Each row is a point on a landscape with many peaks, with its height.
From any point a climber takes the steepest step (rise divided by distance) to one of its 2 nearest points. It stops when none of these is higher. Distance is the straight distance between rows; heights are no part of it.
Noga h=287: [ 81 115 113 119  92  72 134 166 131 139 157 149 146  84 141 149 114 119
 137  65 136 147]
vubi h=183: [113 173 141 153 147 163 138 167 111 123 119 141 112 170 201 165 120 143
 121  99  94 115]
nileb h=410: [119 116 111 136  95  83 137 117 134 100 177 116 146 123  47 120 186 123
 115 113 123 146]
tep h=320: [127 120 150 118 148 108 160 115 119  76 107 100 168 115 111  86 158 129
 107 174 129 156]
Zutin h=610: [123 122 137 139 160 152 112  94 101 161 118 129 106 127 139  84 126 134
 105 148 105 102]
sepep h=233: [107 148 145 111 162 124 175 116 163 118 102 107 150 104 111 120 112 123
 118 140 127 106]
ril h=378: [130 178 147 136 199 150 152 101 142 130  92 120 126 191 144 151  85 170
 114 125 125  93]
Gor h=508: [116 176 117 103 167 138 133 155 180 135 125 144 124 111 148 150  91 138
 145 117 148 115]
vopo h=334: [110 197 163 114 174 171 156 124 170 125 114 136 138 178 162 166 112 156
 127 113 131 111]
Mito h=161: [154  86 129 143  74  88 161 135  99 121 143 107  99 100  75 105 154 113
 119 104 128 151]
kaz h=501: [ 76 161 132  98 139 134 114 149 171 172 136 143 151 120 148 182  82 128
 191  59 169 128]
Begez h=110: [104  95 120 117  51  76 118 164 110 170 173 111 135 110 119 134 150  99
 174  80 134 186]
bez h=346: [161  85  92 125 110 106 158 133 129 129 174  79 100 107  69 126 165 109
 113 179 138 123]
gokim h=505: [149  96 118 127  78  97 148 128 128  79 167 117 111 144  43  85 211 132
 106 140  97 134]
nanov h=226: [151 140  98 136 110 111 157 133 172 138 150 100 137  91  88 151  97  97
 148 127 149 136]
Supen h=660: [145  92  93 139 100  66 109 144 177 168 196  99 127  89  61 157 111 121
 137 126 140 113]
sezur h=211: [112 150 109 116 184 129  96 104 208 154 107 155 142 138 122 150  60 144
 135 141 124  63]
kiza h=649: [102 176 113  87 165 136 112 157 203 158 133 143 122 107 139 162  66 128
 181  84 160  95]
Beluv h=105: [139 118 103  97 132  88 168 121 221  99 182 108 136  87  57 158 116 121
 112 153 165 105]
zufoz h=503: [ 96 174 161 134 148 139 112 143 154 164 132 161 136 155 171 158  75 157
 169  70 156 119]
Bini h=16: [188 117  95 143 127  98 132 124 130  97 121 109 104 100 123 123 103 116
 113 162 160 141]
Sof h=402: [162  95 103 124 126 117 100  84 128 130 116 112 148 114  94 103 153 112
  89 212 129 116]
Gizur h=250: [128  83  86 132 130 109 140 100 173 161 166 133 136  98  58 162 130 100
 137 180 138  98]
Dib h=506: [158 136 131 155 146 155 103  94 105  94 108  99 138 136 158  87 129 120
 106 154 106 148]
saze h=336: [ 94 141 115 103 128 145 129 121 129 188 146 137 125 113 131 141 122 125
 149 102 141 120]
suf h=363: [ 97 101 110 112 118  82 127 134 168 149 166 140 149  84  96 136 128 123
 139  89 157 119]
fepov h=425: [112 145 136 124 175 149 126  98 148 167 108 164 115 188 147 153  84 168
 132  94 131  85]
Lifen h=153: [142 141 106 111 147  97 155 101 209 110 136 107 161  93  85 145 115 124
 124 190 152 124]
tuz h=400: [135 114 100 118 127 121 129 131 130 157 149 108 115  93 107 109 148 112
 108 150 129 127]
felib h=66: [142  89  92 136  86 126  82 113  96 159 156 115 114 105 148  95 127  94
 134 119 110 146]
Dalor h=3: [181  97 106 129 135 110 136  96 108  75  89  66 122 103 117 113 110 117
  99 194 153 157]
zugit h=48: [180  82  94 160  96 127  93 105  96 131 143  97 106 108 125 100 130  87
 126 159 120 146]
ludam h=131: [120 115 123 128  79 151 104 146  67 121 100 141 105 125 166 111 146  96
 140  82  90 160]
Dasaz h=268: [139 137 116 114 160 122 124 109 203 176 117 156 135 106 113 138  39 127
 141 171 166  87]
mevo h=520: [148 140 137 137 172 153  86 108 109 171 122 129  91 199 150 124 100 161
  97 130 100  88]
Mozor h=502: [ 83 100 111  93 132 105 119 105 204 161 153 140 154  84 105 155  93 114
 177  80 151  99]
duvav h=242: [ 78 142 116 110  94 113 125 173 118 146 122 148 136  92 173 148 126 126
 129  74 117 129]
fisep h=133: [136 143 102 120 108 146  91 115  96 147  94 124 116 120 160 130 113 129
 107 110 119 127]
muzel h=522: [114 118 126 111 191 162 112  73 132 166 132 140 129 151 116 112 135 149
 120 189 119  95]
dizi h=641: [ 89 158 128 122 185 125  64 141 165 179 139 160 123 169 147 171  69 168
 174  70 151  80]
Nam h=328: [131 125 130 125 102  67 182 155 168  92 169 124 126 103  90 144 127 140
 117 105 162 127]
Ruz h=388: [151  98 108 141  87  57 172 159 166 111 189  98  83 127  66 141 143 166
 123 102 146 112]
nal h=326: [112  93  84 104 144 107 119 101 211 157 150 143 151  92  77 171 101 100
 167 140 150  78]
Zupa h=302: [150  78  72 132 133  88 135 132 143 131 168 121 121 104  58 149 149 123
 124 193 130  96]
dudos h=412: [ 86 166 209 137 139 172 128 167 125 166 129 154 118 186 164 161 118 167
 137  62 103  93]
Tanap h=87: [106  92 110 113  91  99  99 136 105 187 162 131 126 116 141 107 134 102
 148 108 114 154]
bepef h=288: [ 85 181 161  99 149 173 187 126 151 105 108 142 154 141 150 153 146 144
 113 114 129 123]
vama h=275: [101 137 161 110 164 128 183 135 131  92  89 112 153  99 114 117 151 136
 108 149 120 139]
Radof h=195: [138 137 122 111 159 113 161  98 168 107 101  85 162 118 117 124 101 128
  97 191 136 126]
zur h=134: [116  85 120 142  74  81 140 152 100 147 164 123 110 100  78 130 145 114
 156  67 133 149]
Somil h=466: [ 74 159 177 119 126 140  87 161 124 195 150 140 115 210 183 161 109 170
 152  56 103 113]
murok h=354: [126 176 175 152 143 169 141 141  93  94  99 151 150 138 158 136 141 157
 118 118 131 130]
nek h=185: [136 109 118 133  60 114 170 144 106 119 121 116 122 111 117 115 154  94
 115  96 122 163]
sare h=221: [144 111 134 144  99 145 138 114  88  87 127 133 124 132 129  75 180  91
 123 130 102 180]
Temeb h=193: [124 145 132 143 113 127 153 166 108  89 158 154 146  93 112 120 194 109
 132 119 134 157]
gutod h=31: [172 113  89 165 112 119 127 116  97  84 120  88 100 100 132 122 133  88
 126 144 121 172]
nog h=564: [ 76 155 152 122 103 151  81 146  93 179 138 145 135 181 179 128 147 152
 138  59  98 144]
busep h=474: [140  71 103 134  81  67 131 158 162 145 204  90  98 130  40 151 137 146
 147 118 130 104]
faso h=333: [140 124 206 152 114 200 136 133  70  78  73 147 117 195 190  95 156 147
 116 134  97 154]
domi h=310: [169 129  94 109 144 129 105 100 178 167 117 149 125 114 117 149  73 126
 130 205 177  89]
Sal h=162: [152 167 149 153 145 170 123 142  96  91 105 117  90 196 211 145 119 151
 100 122 102 133]
Guge h=419: [135 165 151 170 173 136 110 114  89  85  88 137 152 145 148 112 117 141
 108 131 129 135]
mun h=251: [139 122 170 147  85 168 152 141  83  62 105 153 148 148 149  79 184  95
 129 137  95 189]
Mur h=373: [146 125 184 147 128 181 122 102  70  78  96 120 105 188 169  59 160 135
 124 144 105 166]
Gudu h=282: [121 159  98 124 112 103 129 151 185 174 152 118 144  90 131 167  86  95
 164 107 132 134]
mas h=283: [102 132 140 125 132 106 171 152 170 104 151 146 137  73 108 140 127 123
 116 106 161 127]
Suma h=224: [116 126 150 135  78 145 160 179  76  87 133 175 141 103 138 133 187 123
 134  99 137 158]
nin h=409: [146 189  99 114 169 131 117 120 152 110  94 147 132 124 151 134  93 152
 111 139 159 109]
big h=430: [131  85 135 137  89  93 170 152 117  52 143 112 117 128  77  81 195 116
 108 133 101 156]
sepu h=455: [ 88 146 137 124 129 148  60 118  90 204 127 135 124 162 137 115 140 131
 157  84  84 130]
lag h=209: [ 90 158 145 118 111 147 135 186 117 153 119 152 140 136 202 175 124 134
 143  76 105 130]
reka h=276: [140 173 134 127 165 145 141 145 100 131 113 122 106  85 138 123 114 127
 121 131 162 137]
maba h=335: [125 131 111 102 133 135 105 109 160 187 141 129 135  91 112 129 110 118
 137 144 141 101]
gir h=281: [149  97 140 117 144 111 121  95  95  79 103  86 152 139  99  69 173 115
 118 211 121 169]
peta h=495: [132  95 116 119 129 149 104 101 105 142 115 118 132 111 108  77 153 122
 105 177 102 130]
tif h=146: [151 150 178 142 190 146 127 125  94  85  88  95 108 214 177 131 114 168
  98 152  96 114]
ture h=160: [130 138 125 133  80 131 137 133  90 114 100 137 118 108 145 123 141 114
 102  97 115 146]
Puru h=337: [185  69  95 112  93 103 119 100 142 124 123 102 144 124  76 143 159 116
  88 240 150 115]
Nomi h=433: [152 139 159 166  98 174  96 112  84  95 111 118 116 140 184  77 135 113
 110 115 107 159]
novib h=277: [114 135 166 152 100 163 121 164  65 132 126 175 141 115 189 135 142 148
 148  81 139 138]
zade h=370: [170 115 111 127 170 150  94  91 138 149  92 127 136 148 120 141  97 134
 117 225 146  84]
dus h=423: [160 149 105 113 188 131 111  95 135 137  93 128 116 149 150 124  95 162
 108 187 142  93]
Zemu h=465: [158 134 122 139 205 144  94  93  99 128 103 120 108 180 157 118 108 164
 112 185 108  88]
vute h=312: [120 160 157 156 136 145 153 151 105 125 127 154 143  99 147 140 123 146
 133  94 151 133]
fiv h=292: [138 120 192 163  98 201 147 151  59  69  96 180 131 160 185 110 169 115
 138 121  94 164]
bimip h=369: [124  98 116 142 119  91 183 120 101  73 112 106 143 127  97 100 165 116
 105 139 107 156]
Vak h=467: [114 145 151 122 145 155 117 112 104 165 104 158 106 169 159 129 107 162
 112  94 126  96]
vul h=379: [ 90 148 124 133 147 153  89 113 130 196 153 140 143 155 140 138 109 126
 157  96 122 111]
zuzev h=252: [119 122 173 153  75 180 160 173  70 113 118 201 157 117 180 143 170 140
 134 113 136 145]
tev h=485: [140  83  64 100  93  60 115 145 191 172 174 122 121 112  69 170  91 124
 154 122 170 109]
fikef h=132: [161 125 173 158 175 173  91 104  70  56  84  88  82 217 186 109 126 156
 115 148  96 152]
nama h=245: [149  82 116 118 136 129 100  87  70  74  77 114 124 142 124  61 180 109
 124 183 106 173]
dul h=203: [140  81 135 126 117 123 133 118  75  77 103 122 112 121 100  48 187  89
 130 155  85 174]
virul h=386: [ 88 170 130 101 110 126 129 158 185 134 142 141 159  97 141 190 104 102
 168  65 143 136]

For each start below, name the point where the climber stops.
tif: Mozor
Temeb: Dib
Bini: nek
Dasaz: mevo
Dalor: nek
sare: Dib
